Points on a hilly landscape, in no order, each with its height.
A ball rolls from a point to the lowest of its 3 nearest points, and stops where none of them is lower. Distance is the straight distance between rows; heights are no part of it.
<364>: [141 115 148 145 173  81 154  86  67]  height 66.2
<506>: [124 106 125 128 171 180 120 144 180]  height 3.5
<295>: [116 110 117 121 144 178 133 145 175]  height 20.6
<569>: [ 93 130 124 124 131  91 174 129  72]  height 7.7
<13>: [101 133 109 117 106 164 148 145 145]  height 20.1
<67>: [105 113 146 156 138 122 180  99  66]  height 34.2
<737>: [ 87 137 113 115 115 148 171 145 118]  height 11.6
<303>: [116 148 122 107  63 154 116 151 147]  height 47.8
<101>: [149 108 143 133 132 190  85 144 183]  height 27.7
<245>: [ 85 152 106 100 109 140 164 151 131]  height 9.6
<243>: [129 133 164 139 201 154  42 120 141]  height 4.7
<195>: [126 110 132 139 112 190 130 140 161]  height 31.0
<77>: [137 116 131 114 157 167  87 150 190]  height 30.7
<324>: [101 125 137 153 128 114 170 107  64]  height 23.7
<354>: [142 112 135 122  94 187  99 138 173]  height 39.3
<74>: [166 133 134 144 148  53 118 104  99]  height 15.0
<254>: [113 150 138 136  96  79 130 129  84]  height 12.5
<76>: [132 125 130 115  74 172 114 144 157]  height 44.9
<137>: [110 139 106  94 108 164 124 155 167]  height 11.0
<806>: [ 94 153 126 124 109  92 159 137  86]  height 11.8
<547>: [ 87 151 107 106  93 141 154 152 128]  height 8.8
<40>: [131 131 113  99 111 166  93 148 184]  height 28.9
<594>: [142 102 144 145  89 193 119 131 157]  height 37.5
<33>: [202 113 117 120 178  77 133  88 133]  height 47.9
<435>: [159 111 153 163 170  79 144  86  74]  height 69.0
<368>: [109 156 132 119  68 109 123 142 105]  height 13.9
<326>: [119 144 105  87  90 158  99 156 177]  height 18.7
<269>: [127 134 121 128 158  37 139 116  88]  height 15.3
<272>: [141 135 130 140 144  49 129 111  86]  height 14.2
<223>: [124 131 116 101 164 155  89 149 195]  height 27.1
<418>: [184 131 111 122 161  47 113 110 123]  height 44.5
<170>: [101 134 133 144 118  93 156 124  73]  height 12.1
<161>: [156 120 134 138 174  60 135  96  96]  height 4.0
<41>: [124 127 138 160  86 155 152 124 104]  height 12.0
<401>: [147 119 153 159 153  80 141 100  72]  height 58.6
<542>: [195 110 152 157 182  85 123  82  96]  height 78.0
<284>: [147 115 148 129 173 176  72 136 175]  height 17.4
<686>: [113 127 129 138 159  61 160 111  75]  height 19.7
<353>: [107 131 112 110 101 169 133 153 163]  height 15.5
<281>: [123 133 145 152  75 148 141 117 102]  height 4.1
<413>: [137 129 122 103 115 170  77 149 182]  height 36.8
<545>: [140 120 139 115 139 174  78 142 191]  height 5.6
<499>: [105 153 122 123  70 124 129 143 107]  height 13.2
<588>: [ 99 149  99 100  93 150 135 156 147]  height 7.4
<678>: [112 119 117 124 104 177 143 146 158]  height 22.8
<308>: [132 108 128 128 149 189 115 141 178]  height 11.7
<690>: [131 137 122  95 167 147  63 144 183]  height 5.2
<311>: [129 125 130 114 188 157  68 139 173]  height 28.1
<552>: [135 127 117 105 140 164  87 145 193]  height 32.1
<759>: [107 131 127 129  82 155 147 138 131]  height 14.3
<25>: [107 145  94  83 122 157 107 158 180]  height 14.1
<385>: [159 125 137 150 154  51 124 103  89]  height 15.7
<779>: [108 124 115 115 120 172 150 142 162]  height 25.7
<220>: [187 112 127 129 186  68 129  90 122]  height 34.1
<514>: [213 101 142 131 194  97 135  82 121]  height 54.4
<294>: [154 142 126 141 131  47 108 122  94]  height 13.5
<60>: [138 145 139 149 105  61 118 117  85]  height 13.0
<654>: [107 115 126 139 110 178 166 130 131]  height 41.2
<586>: [ 88 145 119 123 115 102 171 140  84]  height 11.9
<31>: [128 148 143 152  91  86 129 122  79]  height 13.1
<726>: [183 127 103 111 181  47 131  98 131]  height 44.1
<314>: [119 120 146 158  88 160 154 118  98]  height 15.4
<335>: [134 141 121 131 143  35 123 119  98]  height 13.8
<43>: [142 131 150 157 126  83 134 100  75]  height 48.0
<212>: [121 143 123 116  64 157 114 145 148]  height 47.2
<369>: [125 123 150 162 120 113 156  99  70]  height 6.8
<536>: [105 141 118 118  81 148 144 144 125]  height 10.8
<417>: [136 119 138 129 190 169  82 134 173]  height 5.5
<607>: [102 118 111 130 130 179 170 137 145]  height 34.4
<313>: [103 100 126 141 127 186 170 128 139]  height 40.4
<756>: [103 123 136 143 106 129 167 123  86]  height 32.5

Two balls start at each pair of points below. Name the first point that both come to, or write never.
<269> / <686> -> <335>
<418> / <272> -> <294>
<499> / <737> -> <547>

Write out the way that a ball takes from each point below.
<303> -> <536> > <547> > <588>
<212> -> <536> > <547> > <588>
<401> -> <43> > <369>
